A landscape with many valleys, sampled at points; each row gives a point and its height.
From any point a ball rolls to the lowest of the 2 points nearest to it. It stops when none of these is lower. Distance is the straight distance between rows; heights are no part of it.
z_951 h=96: [151  67 147 212  85 146 148 123 108 130 130 175 137 123 147 143 135 184
 132 101 112 153 180 154 163 149 160 120  97  73 191 187 126 137 164 142
 156 144 102 184 130 147 149 118 129  83 103 123 109 102 124 132 105 177
 157 147  65]
z_2 h=517: [148 114 146 127 146 133 129  93 142 110 145 112 134 119 120 111 142 118
 142 154 133 141  64 134  84  73  89  92 148 128 119 135  85  92 103 127
 147 124 121 102  91 126 133  85 138 161 132 107 178 132 118 166 150 112
 107 168  85]
z_978 h=427: [117 139  80 110 122  90 136 106 165 144 141  73  91 155  97 124 130  92
 126 129  74 125 178 132  55 109 151 107 111 163 162 124 177 183 131 190
 185 157 114 115 108 113 111 124 132 132 154 132 126 140 139 134 124 118
 145 152 132]
z_653 h=456: [163 174 157 116 136 105 151 115 172  57 155 115 151  78 153 154 115 139
 179 163 154 135  70  93 135 138 101 112 157 133  96 170  89 109  84 143
 103 104 166 176 173  80 122  71 145 154 148 124 147 119 103 158 158  95
 131 121 130]
z_163 h=265: [163 137 160 128 173 186 139 142 121  87 114 139 156 101 176 135 119 133
 129 126 179 104  71 146 185 112  95 147 149  94 109 136  83  82 135  98
  73  98 169 139 149 142 143 111 143 137 126 106 143 109 144 132 159 131
 127 106 128]
z_913 h=230: [148 103 116 119 122 146  98 203  95 155 131 131 122 128 109  85 184 118
 134  84 156 128  70  84  87  81 130 141 125 149 129 106 165 148 154  93
 161 123  89  70  85  67 133 223  80 156  75 114 135 144 136 130 116 132
  94 142 148]
z_469 h=301: [173 145 157 170 156 209 136 146 102  85  97 174 142 101 157 167 118 181
 126 102 180 119  97 146 210 131 107 137 125  78 156 170 111 103 165 106
  98  92 158 185 147 147 138 121 171 121 116 108 135  71 136 130 128 145
 126 111 100]
z_939 h=326: [161 176 128 159 154 207 128 130 126  77  91 166 147 106 141 178 140 171
 124  95 176 155  93 132 166 126 114 115 129 126 159 175 138 116 145  86
 126  51 135 185 149 103 132 150 149 142  95 119 139  58 112 124 114 110
 110 100 100]
z_188 h=203: [125 183 119 110 155 115 141  92 142 109 126  90 104 126 120 126 113 143
 142 147 137  93  99 121 129 122  94 125 147 146 122 112 102 127 127 148
  89  89 160 156 133 150 108  89 165 145 157 134 146 124 115 171 160  93
 121 117 140]
z_21 h=325: [169 180  96 160 139 120 154 151 151 123 123 108 131 123 112 190 119 130
 160  98 101 127 152  88 112 144 150 109 127 131 186 169 147 179 144 131
 143 146 149 171 144  82 101 146 137 115 142 132 113 103 120 143 127 116
 136 133 121]
z_644 h=356: [134 136 141 175 156 197 132 105  96 140  76 137 101 156 111 142 113 155
  85  99 139  94 153 213 178 103 131 143 122  73 182 113 126 125 187 125
 113 118 118 136  90 205 120 124 178 109 122 130 123  86 138 143 116 139
 144 144 108]
z_166 h=150: [106  58 150 165  72 109 158 135 113 165 153 164 159 138 140 152  99 133
 124 137  87 149 225 146 178 191 172 132 100  73 122 158 121 120 112 140
 141 210 121 138 160 143 129 118  93  70 120 151  91 152 142  74  91 181
 165 138 104]
z_923 h=187: [ 86  87 164 133  92 109 161 101 123 158 136 174 172 141 139 131  88 113
 102 174 112 148 194 170 175 188 144 127 120  88  80 130  99  70  73 127
 118 201 125 115 150 176 127  75 112  85 139 163 117 161 150  64  95 157
 150 136 113]
z_187 h=278: [133 160 105 160 138 137 148 122  99 178  98 155 110 143  89 179  95 163
 129 100 106  95 190 127 185 183 161 130 107 100 172 138 128 148 162 118
  97 164 148 176 136 158  98 145 147  74 146 160  92 103 136 109 121 141
 160 127 132]
z_273 h=626: [117 122 123 107 128 145 126 107 155  79 147  76 117 141 165  99 140  94
  79 120 117 132 166 199 114  92 137 170 111 140 127 119 174 143 156 188
 139  89 111 135 148 146 140  99 152 153 114 114 116 133 158 150 142 135
 149 104 155]
z_626 h=592: [ 94  99  93  99  81  83  81 104 114 179 142 149 111 139  94 105 154 148
 145 137 120 175 147  63  63 151 134  98 117 185 120 113 141 124 119 113
 172 122  82 111 100 108 148 180 107 127  95 128 126 122  89 128  99 140
  81 126 111]
z_97 h=610: [ 84  75 156 136  77 120 100  72  99 164 131 225 152 134 125 116 121 164
 114 176 148 205 141 124 137 184 109  88 133 122  85 141  74  72  89  84
 146 131  81 122 110 168 155 129 115 104  92 138 135 119  96  99  89 157
 102 130  62]
z_577 h=395: [143 176 130 142 170 217 153  92 160 104  84 143 149 163 121 189 118  97
  81 117 144 152 135 223 145  91 119 102 132 112 167 144 158 115 138 114
 163 118 122 115 116 149 120 131 146 135 125 124 149  85 157  98 103 115
 128 137  77]
z_363 h=413: [166 180 135 116 125 100 156 127 199  54 164  94 151  84 148 165 125 113
 164 154 129 142 104 110 107 132 126 107 143 133 132 177 137 145  82 168
 133 119 154 174 171  56 116  75 136 149 148 124 135 129 128 152 145 103
 145 117 144]
z_382 h=514: [113 110 123 103 108  56 132 143 134 141 164  89 110 116 142  98 120 103
 141 141  94  99 146  98 119 140 144 154 131 143  90  94 126 146 101 164
  98 160 145 120 153 116 135 101 117 129 165 142 115 181 128 129 150 129
 163 126 175]
z_48 h=143: [146 120  96 150 100 120 119 194 117 140 118 109 104 131 107 121 168 140
 126  62 130 127 147  94  98 100 167 144  92 140 184 143 198 189 198 138
 170 119 102 132 120  76 125 200 105 136  86 118 105 117 137 161 127 131
 121 132 147]
z_194 h=152: [152  67 140 155  95  71 167 138 174 123 182 111 153 112 129 142 143 102
 172 145 102 161 157 109  89 149 161 106 131 110 140 187 120 157 106 178
 183 186 118 129 150  53 137 105  87 108 131 118 124 145 125 136 127 147
 151 168  97]
z_721 h=603: [ 77  75 135 110  65  77  93  87 103 180 145 183 124 130 107  96 129 150
 127 165 118 180 153  92 105 181 120 104 131 155  75 109  91  83  94  99
 146 128  80 114 109 152 156 136 107 116 103 144 122 134  86 110 104 155
  97 129 104]
z_876 h=372: [138 160 142 128 160 107 160 122 118 170 121 146 141 127  99 166  70 137
 153 157 100  77 101  87 165 161 117 104 162 103 112 106  59 110  93 109
  76 206 170  99 120 138  96 103 142 100 185 143 157 146 128 110 144 100
 143 156 125]
z_301 h=600: [107 102 103 157 111 109 129  60 107 178 109 150  83 167  52 136 127 171
 133 139  99 154 186 134  94 151 121  75 124 140 165 134 117 126 139 134
 174 143  92 151  72 175 104  99 156 106 133 133 130 108  89 147 114 128
 120 161  75]
z_986 h=510: [110 142 120  69 117 135  95 168 135  93 134 124 139 120 184 121 157  97
 123 120 147 148 123 106 134 140 141 155 127 164  89 116 187 130 125 116
 123  98 148 122 174  80 157 185  86 136 110 116  99 143 166  82 118 120
 118  78 183]
z_768 h=404: [132 180 120 103 182 116 147 148 121 174 116 137 137 140 104 160  95 102
 151 144  99  78  82  82 150 152 126 105 163 131 102  95  97 123  77  77
  87 194 169  68 110 120  90 146 112 103 190 143 156 157 142  84 136  92
 127 153 142]
z_921 h=21: [103 129  95 124  98  69 101 107  99 125 150 120  71 101 106  84 140 190
 149 122 146 126 123  81 121 153 109 152 118 170 114 114 117 131 164 131
  83  46 132 190 144 144 138 129 151 134 117 131 114 127  74 196 166 125
 114  81 154]
z_100 h=570: [146 131 142 167 162 157 135  83 102 169  87 136 103 151  68 151  98 151
 122 143 113  92 107 150 141 101  89  92 155  89 159 115  66 109 137 122
 124 160 125 111  69 189  88  91 177 113 169 125 155 112 112 157 136 105
 130 187  81]
z_555 h=435: [126 211  88  72 142 142 113 123 151  79 122 124 120 118 144 147 130 145
 138 123 167 139 110  91 135 154 116 137 137 193 103 119 173 124 124 115
 100  38 150 166 176  96 127 158 133 157 122 123 128  88 113 122 143 101
  98  65 171]
z_545 h=463: [163 155 101 123 149 144 123 133 174  90 137  76 132 127 126 143 157  90
 142 113 125 144 101 136  69  69 118 100 137 159 154 142 166 168 120 149
 175 113 125 118 117  70 116 129 131 176 139  98 156 121 134 155 141 107
 125 147 114]
z_228 h=216: [141 115 173 107 157 150 123 142 125  85 137 160 171  76 187 112 123 120
 138 157 172 120  65 117 181 146  99 155 150 118  73 134  73  72  93  93
  63 114 175 122 169 124 150 111 115 125 125 115 144 151 137 101 155 137
 125 100 137]
z_388 h=119: [121  70 163 186  86 160 133 143 101 133 131 176 167 135 167 142 125 160
 119 114 122 167 202 169 181 161 161 146  88  74 142 171 126 118 149 128
 143 153 106 159 158 158 154 129 109  82  97 136 100 129 138  87  91 183
 148 128  91]
z_128 h=358: [129 178  94 137 166 151 145 136 134 150  94  71 102 175 105 150 110 101
  86  93  79  86 180 182 118  98 160 148 111 117 194 101 187 197 187 160
 139 147 140 125 103 166  94 146 151 117 151 133 110 121 171 145 118 119
 157 130 158]
z_45 h=396: [124 138 120 124 153 135 110 124  68 154  99 127  78 136  78  84 133 167
 125 109 162  94  78 110 139 101  96 138 143 138 124  80 107 101 163  98
  83  77 116 106  81 164 122 144 147 136 130 136 139 114  91 164 148 109
  92 126 137]
z_202 h=353: [136 198  85 159 135 174 127 118 130 107  97 142 101 125  91 185 130 179
 134  92 143 144 141 113 126 130 132  92 121 148 193 166 162 153 163 109
 143  65 112 186 128 105 109 161 166 140 102 131 126  50  97 147 115 100
 106 115 116]
z_703 h=269: [148 212 135  98 194 128 149  92 137 112 119 105 126 119 127 146  86 148
 144 149 153  68  58 117 150 128  75 131 181 118 110  98  75 111 112 121
  61 110 181 145 125 158  87  83 187 142 175 128 156 107 111 161 162  88
 118 117 146]
z_668 h=473: [130 171 110  69 153 129 107 159 118  98 120 109 120 112 154 111 156 127
 131 113 164 126  82  90 131 130 121 162 141 177  92 100 165 123 126 104
  88  64 137 116 154  91 132 180 116 156 113 125 122 127 134 125 153 107
  98  77 176]
z_941 h=302: [103  64 147 135  90 161  85 193  71 161  99 164 144 137 138  71 159 125
  80  97 170 131 102 128 134 103 140 157 110 106 116  93 124  94 151  80
 128 116  68  74  94 146 152 194  86 122  68 129 104 129 136 105  95 162
 100 117 145]
z_947 h=184: [148 109  82 137 107 124 107 162 136 139 138  94 108 140  95 120 174 113
 132  91 130 150 142 104  58  75 143 119  95 160 173 148 192 187 173 151
 215 125  85 117  99  78 132 185 103 158  81 106 119 117 122 142 116 131
  97 153 124]
z_345 h=469: [108 146 107  87 110  80 140 110 172 122 163  88 111 140 133 123 120  87
 124 160  85 124 167 129  92 137 152 132 127 156 114 120 172 161  99 188
 145 154 146 128 144 106 123 108 127 133 163 142 119 155 157 122 129 114
 162 122 166]
z_685 h=289: [124 161 128  88 134 158 129 123 165  95 125 148 169 119 149 162 140  99
 128 139 148 186 114 123 116 141 116  95 142 161 107 153 154 105  81 101
 161 117 130 108 149  80 136 156 104 141 123 125 149 115 137  84 111 116
 102 117 109]
z_387 h=617: [ 94  75 116 136  76 112 101 111 119 147 129 129 117 154 120 107 143 127
  99 112 108 174 198 161  91 109 157 128  85 144 146 129 172 146 165 154
 184 114  78 133 121 145 149 146 122 129  94 125 114 125 113 126  99 150
 119 128 121]
z_630 h=646: [122 145 124 130 150 174 128 123 143  84 111  82  98 144 153 102 135 115
  76  98 164 105 143 216 143  75 121 183 105 129 144 106 171 140 190 153
 106  58 136 146 131 169 144 133 159 159 101 112 116 117 152 143 132 127
 128  92 156]
z_890 h=328: [100 100 129 113 121 141  98 193  78 167  90 135 132 155 129  91 135 106
  85  90 139 112 133 140 135 110 146 161 114 121 109  69 160 120 144  92
 120 127  98  69 110 144 139 187  89 129  99 136 106 150 152  90  97 147
 113 118 162]
z_317 h=388: [126 214  84 100 151 166 110 130 143 111 102 121 117 133  91 173 127 133
 137 106 139 151 121  89 105 127 129  94 138 195 152 131 189 144 124 101
 155  71 122 136 136  84 109 176 133 161 122 142 138  79 112 116 118  94
  88 106 136]
z_589 h=248: [148  46 166 176 120 166 105 150 103 144 123 162 147 120 133  96 170 120
 111 113 152 148  90 151 117  69 107 123 124 105 132 134  97  99 142 104
 164 131  92  79  90 136 159 136 112 142  86  98 149 141 123 133 128 155
 107 169  85]
z_691 h=371: [ 95  89 140 109 106 119  97  81 113 117 124 148 120 125 155  74 134 130
  93 156 155 150 128 169 131 132 100 145 123 136  79  92 103  71 119 121
 107  68  96 122 130 197 156  97 133 141  98 133 133 145 111 128 140 147
 102 111 119]
z_801 h=377: [145 145 112 132 143 108 153 196 143 121 138  78 120 139 159 136 130  93
 139  99  78  85 141 115 121 114 177 157 113 132 137 125 185 206 145 164
 126 173 159 116 160  76 129 159 104 129 157 133  98 159 173 127 141 136
 173 125 177]
z_959 h=488: [160 189 127 112 172 137 149  85 176 102 117 100 142 112 106 143 104 110
 171 174 126 110  55 113  83  77  75  76 169 144 124 125  96 117  81 141
 138 136 146 103  98 116  91  77 152 165 166 112 188 118 112 153 142  68
 112 165 103]
z_408 h=101: [138 160  97 150 151  80 172 145 132 184 125  89 107 145  88 167  92 117
 149 124  55  66 163 102 129 148 154 122 132 107 183 121 127 203 139 156
 119 219 163 124 117 134  83 122 133  88 180 152 108 153 138 149 135 124
 174 150 145]
z_588 h=275: [137  33 171 169  88 132 108 196  77 167 128 168 154 111 137  93 152 139
 134 104 146 136 108 112 138 121 138 138 112  96 128 138  98 106 144  99
 135 155  94  95 119 121 161 167  88 110  98 115 118 146 119 112 115 179
 115 148 114]
z_371 h=342: [109  93 174  99 100 120 131  69 159  66 143 143 156 112 162  86 134 114
 112 190 159 164 107 185 118 128  91 123 135 118  74 141  97  68  82 150
 126 103 115 122 142 165 157  52 124 149 114 129 162 140 133 122 136 120
 125 123 107]
z_114 h=225: [167  65 165 176 108 178 120 135 142  99 139 164 169 118 158 134 170 124
 116 119 155 188 101 169 119  85 120 101 121 103 139 185 113 105 140 109
 188 122  93 115 117 116 159 128 116 138  86  88 153 107 133 128 121 147
 112 163  60]
z_63 h=247: [115 108 120  90 114 139  96 141 146 141 139 148 170 136 139 130 164  90
 118 142 134 192 112 109  86 126 127 102 132 170 103 135 167 123  90  97
 191 135 101  81 120  67 145 187  82 143  96 114 129 132 137  80 100 135
  96 136 118]
z_516 h=605: [ 92  91 149 112 109 139 119 116 147  91 133  98 131 159 182  91 128  80
  59 132 117 137 190 228 130  97 146 178 107 113  96  96 153 124 130 185
 122 110 111 125 149 187 143  85 136 139 120 137 102 160 172 107 118 153
 160 109 162]
z_781 h=447: [137 212 116  97 177 124 161 117 165 122 119 113 144 140 109 167  94  88
 161 173 104 102  80 101 107 123 116  74 170 135 110 119 118 132  47 119
 119 179 164  81 112  87  89 105 120 141 184 137 173 135 142  99 126  74
 122 160 124]
z_480 h=408: [108 132 152  83 159 184 116 175 109  94 103 138 148 136 196 105 129  77
  78 126 163 102  91 165 185 110 127 182 135 130  80  77 149  93 123  85
  76 105 142  81 145 151 139 159 103 132 118 119 118 160 183  69 120 141
 122  92 173]
z_58 h=364: [168 153 124 168 117 101 166 132 180  85 153 114 148  83 132 181 124 156
 180 120 105 143 138  82 120 160 143  99 129 123 176 211 121 159 111 153
 155 126 137 205 165  52 120  92 131 127 132 130 126  95 102 146 132 134
 146 132 109]
z_326 h=553: [150 104 170 159 162 117 148  96 115 160 135 119 129 115 110 120  90 137
 152 166 113  83  72 134 133  87  85 108 166  68 129 112  34  95 110 155
 110 175 150  96  78 178 114  46 165 132 182 120 170 141 112 174 156 109
 138 188  92]
z_981 h=188: [131 102 125 132  86 140  83 167  83 150 120 165 111 121 109  84 183 172
 134  95 182 160  88  80 108 129 119 124 112 152 126 127 151 125 168  80
 151  85  81 117  96  94 165 213  95 150  55 121 124  98 100 150 107 144
  85 117 127]
z_682 h=319: [172 149 132 149 141 120 137 183  97 149 121 154 131  89 111 157 126 167
 185  81 138  95  86  41 155 147 136 131 129 115 150 145 105 141 146  93
  90 144 152 147 130  78 122 182 128 116 141 123 124 109 106 139 140 124
 124 131 133]
z_386 h=361: [110 116 129 119 152 160 121 191 109 136  93 118 138 163 158 121 125  76
  71  93 117  88 133 168 152  93 151 172 110 117 112  78 178 138 142 105
 110 152 127  74 127 135 130 173 101 127 123 128 110 154 178  79 108 137
 138 120 172]
z_413 h=397: [129 152  91 138 151 134 157 109 164 140 116  79 110 166  92 160 119  88
 101 113  76 118 164 173  76  88 145 107 113 120 189 134 173 191 148 182
 171 176 126 115 100 143  88 114 141 121 159 135 123 123 146 139 118 113
 152 153 121]
z_752 h=228: [112  97 142 131  91  85 149  64 172  93 173 105 127 123 122 107 132 128
 129 172 113 157 159 176  84 135 125 113 109 119 130 160 125 119 111 196
 161 126 107 166 136 153 141  41 147 128 135 133 138 138 127 165 128 127
 146 141 110]
z_304 h=688: [164 179 132 140 191 162 150 165 119  94 118  47 120 116 161 116 123 117
 113  92 144  59  78 163 140  54 124 178 124 102 159 105 143 175 181 166
  79 111 175 125 118 131 120 126 168 171 162 104 129 127 159 191 158 108
 150 105 165]
z_882 h=357: [135 120 152 113 128 182 103 196  99 133 118 206 184 103 147 147 153 141
 150 119 176 159  86  76 174 172 127 127 136 126 114 157 108  94 105  41
 118 123 134 120 139  85 160 207  86 116  99 121 118 100 121  79 103 146
 107 104 120]
z_298 h=432: [179 142 117 131 146 130 147 171 177 100 144  66 139 127 156 151 146  74
 140 108  91 116 127 134  88  80 157 124 122 133 164 144 184 205 139 169
 171 162 139 115 129  69 120 141 112 150 141 110 120 143 166 136 139 118
 161 143 135]
z_35 h=268: [133 122 131 107 110 126 137  72 198  60 159 101 136 120 139 119 136 117
 126 160 143 181 137 182  75 108 111 101 115 142 131 169 149 125 100 191
 182  83 108 157 137 119 143  65 145 155 119 118 156 121 126 148 126 108
 128 127 102]
z_757 h=312: [131 123 170 111 122 141 164  76 183  57 136 125 175 119 140 122 135  96
 115 192 157 167 110 202 113 108  98  93 130 100  97 171 122  84  60 156
 157 130 120 124 150 134 142  45 128 146 129 129 171 133 153 114 115 111
 124 141  85]
z_482 h=666: [158 166 140 142 186 199 149 162 113 102  92  83 110 144 150 121 133 121
  86  83 175  68  82 187 153  57 114 182 127  98 152 107 150 142 194 122
  84  78 147 115 108 143 111 145 159 172 128  99 136 101 161 158 141 118
 133 103 158]
z_628 h=219: [ 99 113 153 128 128 138 139 113 101 160 120 182 150 140 131 144  90 131
 109 143 128 120 175 147 202 196 138 141 129  96  90 114  94  83  99  89
  85 177 149 133 152 184 119 118 121  81 131 163 107 147 147  70 112 159
 150 116 135]
z_437 h=151: [154  96 141 151  92 164 104 169 115 103 139 180 146 106 151 131 169 173
 146  95 171 178 111 100 144 137 134 123 103 136 136 182 149 130 154  88
 154  78  98 156 145  84 174 182 111 139  66 105 116  79 106 139 108 152
 108 103 108]
z_249 h=92: [139 104 112 145 101 102 118 170 111 124 136 103 105 112 128 104 150 149
 135  81 126 119 145 104 115 115 149 163  91 130 156 145 162 165 183 155
 131 103 116 157 139 102 148 159 118 133 105 119 104 126 123 162 142 144
 139 100 152]
z_753 h=288: [133 197  92 146 125 105 145 126 133 145 118 151 117 119  78 197 102 161
 171 119 110 139 143  54 129 182 141  85 135 157 155 151 120 144 119 103
 131 138 138 169 143  84  91 134 137 112 143 147 125  96  95 131 118 108
 126 123 116]
z_896 h=98: [118  51 172 132 122 125 122 164 124 131 140 128 162 122 169  93 131  79
 109 143 113 123 112 159 136  92 135 151 129 102  91 107  93 103 100 124
 105 171 121  72 140 137 144 105  90 129 138 117 134 186 154 101 137 151
 143 147 137]
z_794 h=221: [101 149  91 136 122  73 119 110  84 211 123 139  77 145  45 140 112 170
 162 126 102  98 154  53 134 170 134 112 146 148 138  94  98 142 136  97
  99 158 136 136 102 144 103 141 136  89 159 155 118 133  84 140 132 116
 125 139 142]
z_310 h=376: [153 142 137 179 157 190 158  90 142 121  95 125 138 163 115 170 114 123
  84 122 119 136 166 209 152  99 137 113 119  78 194 153 139 140 154 149
 172 146 118 128 104 170 110 112 151 107 128 121 134  94 151 126 102 130
 152 154  72]
z_681 h=97: [127  62 141 143  64  47 139 143 145 150 187 121 131 101 131 127 133 135
 168 132  91 143 177  90 116 181 168 133 114 123 128 158 121 149 130 165
 155 166 130 158 158  84 144 105  97 105 126 135 104 155 116 134 133 154
 159 139 131]
z_517 h=120: [142  88 136 194  79 132 123 143 103 117 134 172 118 104 136 141 154 202
 151  90 141 164 152 108 156 157 154 126  91 108 176 190 139 149 183 129
 146 104 105 209 140 116 158 154 133 110  84 115 100  80 100 147 114 154
 142 123  85]
z_669 h=295: [144 151 134 144 161 117 180 162 154 117 142  69 139 142 169 137 103  83
 114 132  57  67 162 162 136 123 166 151 124  91 149 124 161 209 137 192
 123 214 177 115 153 130 109  99 118 120 178 148  94 167 177 131 132 137
 199 135 165]
z_347 h=534: [166  71 174 163 135 124 143 104 128 131 138 135 153 105 131 102 128 125
 156 149 132 123  70 134 114  80  92 106 149  83 121 148  48  94 104 149
 126 150 127 100 102 132 144  67 129 144 144 105 176 143 114 166 155 124
 129 175  82]
z_336 h=316: [119 153 110 135 144 137 145 130 127 145 111 107 103 155 115 147 108 123
 105 102 106  90 180 161 148 139 159 157 114 112 158 119 154 158 169 149
 105 139 150 151 135 172 116 134 153 112 134 142  98 126 149 133 130 135
 162 114 154]
z_519 h=538: [101 113 136  74  99 134 104 142 150  79 138 130 151 125 201 119 139  99
  95 134 141 170 166 164 137 139 144 163 117 144  84 128 181 113 123 148
 147  90 127 134 182 115 157 154 106 136  98 119  98 136 166  81 114 151
 128  76 157]
z_680 h=354: [160 125 154 136 136 136 120 179 110 125 143 170 158  76 140 147 133 153
 176 104 164 125  79  50 166 177 126 132 126 138 120 157  92 101 120  76
  92 129 165 148 161  69 145 169 108 127 125 120 123 112 108 113 145 131
 120 109 142]
z_526 h=129: [ 70 132  91  72  63  71 103  56 162 115 166 135 109 127 139  98 117 143
 118 174 125 178 199 136 108 193 138 139 115 171  90 127 162 117 119 169
 138  73 126 195 158 153 137 100 139 131 112 145 108 135 115 130 121 129
 120  95 153]
z_730 h=607: [109  60 122 173  87 120 112 106  87 178 110 153  92 155  95 106 129 159
 107 115 104 145 188 158 119 122 150 125 102 104 163 116 129 127 169 146
 150 134  77 135  89 194 124 120 142 106 112 139 110 129 109 141 111 158
 134 153 101]
z_645 h=549: [109  93 112  92 112  54 100 158 110 153 162 108 112 128 144  73 138 102
 144 138 104 110 109  76 100 119 134 154 137 166  78  78 120 130  98 128
 104 144 119  71 119  96 141 136 100 139 137 134 131 191 116 113 141 124
 125 127 178]
z_306 h=363: [ 92 161 123  77 166 166 106 128 109 151  83 183 159 155 119 136 116  99
 101 145 149 122  89 119 163 158 115 123 160 147  88  81 118  75  89  40
 104 132 135  65 120 144 129 188  97 113 128 143 137 132 146  52 103 114
 100 113 138]
z_287 h=582: [141 162  97 167 160 132 133  89 114 172 103 119  84 151  41 158 110 162
 159 135 108 102 111  87  98 107  95  68 155 135 181 122  90 142 128 120
 157 153 125 125  70 147  74 106 167 119 162 119 158  97  84 173 133 100
 109 191  88]
z_930 h=415: [153 173 123 134 164 206 140  76 169  82 102 125 142 140 112 176 127 118
 107 136 153 163  95 186 108  82  99  80 144 136 156 151 143 111 112 119
 178  96 112 126 102 125 113 111 160 156 125 108 174  72 129 131 110  98
 100 152  70]
z_690 h=398: [ 79 118 128  65 147 121  97  94 124 106 110 120 119 136 164  71 134 101
  90 155 150 120  96 172 126 112  97 159 146 160  65  53 111  76 102 103
  87  73 108  83 123 175 135 115 123 152 114 128 143 158 144 101 139 130
 108  96 151]
z_723 h=163: [126  88 176 120 146 149 120 155 115 115 130 160 172 106 171  95 117  91
 115 151 147 113  83 137 172 130 117 153 153  96  72 113  65  67  83  86
  78 153 148  86 140 148 150 107 100 117 137 124 142 173 160  83 144 143
 130 127 139]
z_900 h=162: [105  52 156 118  86 103 115 135 139 131 153 130 158 140 159  86 152  86
  97 151 111 160 165 155 109 127 146 139 113 130  88 118 130 103  95 149
 159 159  95  96 136 126 157 117  94 123 117 124 126 160 145  97 106 156
 133 144 118]
z_229 h=417: [113 113 113 111 128  91  94 109  81 174 134 125  87 125  90  75 143 155
 152 132 135 110  89  83 101 119  90 127 148 165 102  65  94 105 120  97
 105 103 104  89  86 157 130 130 126 138 131 141 152 146  78 158 151 125
  88 136 125]
z_607 h=270: [152 131 139 150 147 112 131 141 113 144 133 111 111 109 116 127 114 147
 154 115 126  84 107  94 144 117 121 142 132 108 147 124  89 135 153 138
  89 141 153 137 127 125 121 113 149 123 150 121 127 137 108 168 162 119
 145 130 129]
z_525 h=323: [143 174 156 113 186 123 143 120 112 143 127 129 129 104 135 135  82 152
 158 147 145  67  66  98 177 147  90 129 171 102  81 104  51  92 105 104
  42 146 188 128 136 155  99  87 164 119 187 143 151 137 128 136 161  99
 129 129 145]
z_957 h=249: [117 127 146 154 112 157 136 132  78 185 106 192 126 137 124 159  86 170
 130 119 119 106 205 129 220 209 152 151 108  88 131 114 111 111 143  99
  77 173 142 165 158 182 117 130 139  51 135 165  86 121 136  76 109 177
 162 122 132]
z_212 h=717: [153 133 129 152 159  99 151 161 126 117 145  28 104 108 149  96 126 117
 126 105 106  71 108 137 100  68 134 178 116  99 158 126 125 206 183 201
  88 138 160 150 118 131 128 104 167 157 161 112 114 151 138 218 172 132
 163 114 164]
z_11 h=178: [ 83 136 115  93  82  63 133  54 171 107 175 110 110 128 112 100 114 136
 131 185 123 151 187 157 100 178 122 128 115 142  89 140 133 115  97 184
 134 116 128 181 157 167 128  51 145 123 137 153 124 147 116 137 128 108
 137 108 149]
z_737 h=373: [123 155 133 150 150 176 130 110  83 143  77 143  89 143 100 126 116 173
 106  97 164 103 120 163 171 118 106 132 127 114 155 101 115  99 176 100
  92  76 129 142  91 182 123 141 167 125 121 130 132  87 121 141 129 120
 117 129 124]
z_756 h=428: [113 121 135  70 174 157 104 153  98  96 111 123 137 113 184  63 151  86
  96 142 158 106  59 146 145  93 108 175 154 134  63  62 121  90 110  83
  67  80 131  63 134 151 145 142 105 157 120 116 147 170 151 100 145 133
 101  94 171]
z_56 h=209: [133 168 140 136 154  88 186 131 167 145 153  75 127 130 131 150  87 101
 138 152  64  59 155 140 143 154 150 146 134  87 143 129 118 193 114 187
 105 216 188 136 138 144  94  70 154 109 198 157 103 165 158 153 139 125
 195 129 168]
z_547 h=327: [124 155 134  94 155 196 105 150 122 106 102 172 176 121 155 155 144 106
 116 124 173 159  86 127 160 143 120 125 146 146 109 139 142  96 108  59
 131 115 136 105 152 106 140 195  93 127  95 116 124 105 140  71 116 116
 106 101 124]
z_842 h=82: [ 72 107 101  96  68  69  85  66 123 140 155 138  85 127 118  76 131 170
 127 150 123 170 166 111  96 168 125 143 110 171 103 118 138 116 146 145
 136  53  97 189 130 161 147 116 136 134 103 134 113 131  77 166 136 131
 108  94 141]
z_494 h=108: [129 173 102 126 124  75 131 110 136 102 162  86  86  97 128 118 126 174
 167 126 137 109 119  84 125 156 107 153 131 157 124 143 105 146 151 157
  71  75 167 214 159 115 126  93 165 139 152 131 116 125  93 202 185 113
 132  85 169]
z_265 h=173: [119 153  87 128 133  67 130 152 101 205 132 113  93 152  74 146 105 132
 146 108  76  69 174  69 141 174 162 147 129 135 149  97 137 173 151 124
  92 188 156 128 123 133  94 151 135  85 169 160 101 156 123 137 143 118
 147 129 177]
z_676 h=593: [104 150  94 131 137 112 134  51 127 171 100 142  84 160  40 156 107 152
 146 155 110 140 144 118  86 137  92  57 146 154 149 118 103 124 110 116
 172 141 111 121  78 166  82  99 157 120 153 148 155 101  78 148 113  97
 101 172  83]
z_109 h=251: [104 171  74 120 128  96 116 114 102 194 108 162 100 144  53 167 112 167
 165 128 107 126 141  41 112 183 128  77 144 180 134 109 131 135 112  77
 135 149 126 122 101 119 100 171 122 109 144 159 132 112  87 114 118 103
  96 135 119]
z_714 h=576: [110 102  95 100  89  43 103 145 124 173 166 120 108 133 100 108 141 129
 168 130  99 136 146  50  76 154 151 126 130 175 116 109 141 148 121 132
 151 149 114 106 116  76 135 167  95 126 133 122 110 154  99 129 131 129
 114 135 146]
z_580 h=426: [134 199  91 114 164 163 117  88 162 105 102  97 104 149  82 162 125 123
 128 125 131 126 114 144  82  87 101  91 137 171 164 122 151 140 125 130
 168  75 123 127 104 120  92 124 163 159 138 121 158  85 115 149 131  84
 100 133 106]
z_578 h=25: [125  64 116 161  78  65 113 159 100 171 151 117  88 117 112  99 132 153
 146  98 100 112 171  95 116 145 159 156  99 123 143 131 111 162 168 156
 117 147 117 149 134 133 137 129 118 106 127 127  94 154  99 160 150 158
 146 142 157]
z_260 h=574: [ 93 109 149  83 122 129 128 138 155  62 149 108 143 135 221  98 129  76
  84 163 122 123 154 180 158 124 136 173 131 124  59 100 148 118  85 168
 106 128 147 111 189 146 139  96 121 133 116 138  99 168 185  80 127 141
 159 101 186]
z_223 h=208: [102  79 147  86  96 119 110 137 148 132 151 143 179 138 167 103 156  64
 117 163 121 184 137 136 100 123 144 117 128 137  80 137 147 107  66 120
 189 163 103  74 129  85 156 157  80 133 109 118 128 161 158  59 100 144
 120 137 112]
z_763 h=199: [163  67 161 172 106 135 137 140 155 112 168 152 182 115 143 140 162 121
 147 133 130 192 125 126 115 115 141  97 124 107 137 203 113 134 106 125
 198 160 107 123 132  75 149 124  84 123  89 106 137 141 129 119 115 153
 120 171  59]

Call two points neighbours if one is among the 2 nearest of the other. Go from one point of each pair to the other, from neighbour to neighbour, staying as low as possible. Name the highest point that can't be avoided.
z_644 and z_188 => z_580
z_644 and z_408 => z_653
z_188 and z_896 => z_882

For each start below, name the point where the ball stops.
z_555 => z_896
z_957 => z_951
z_480 => z_578
z_882 => z_896
z_721 => z_951
z_304 => z_896
z_690 => z_921
z_545 => z_896
z_363 => z_408
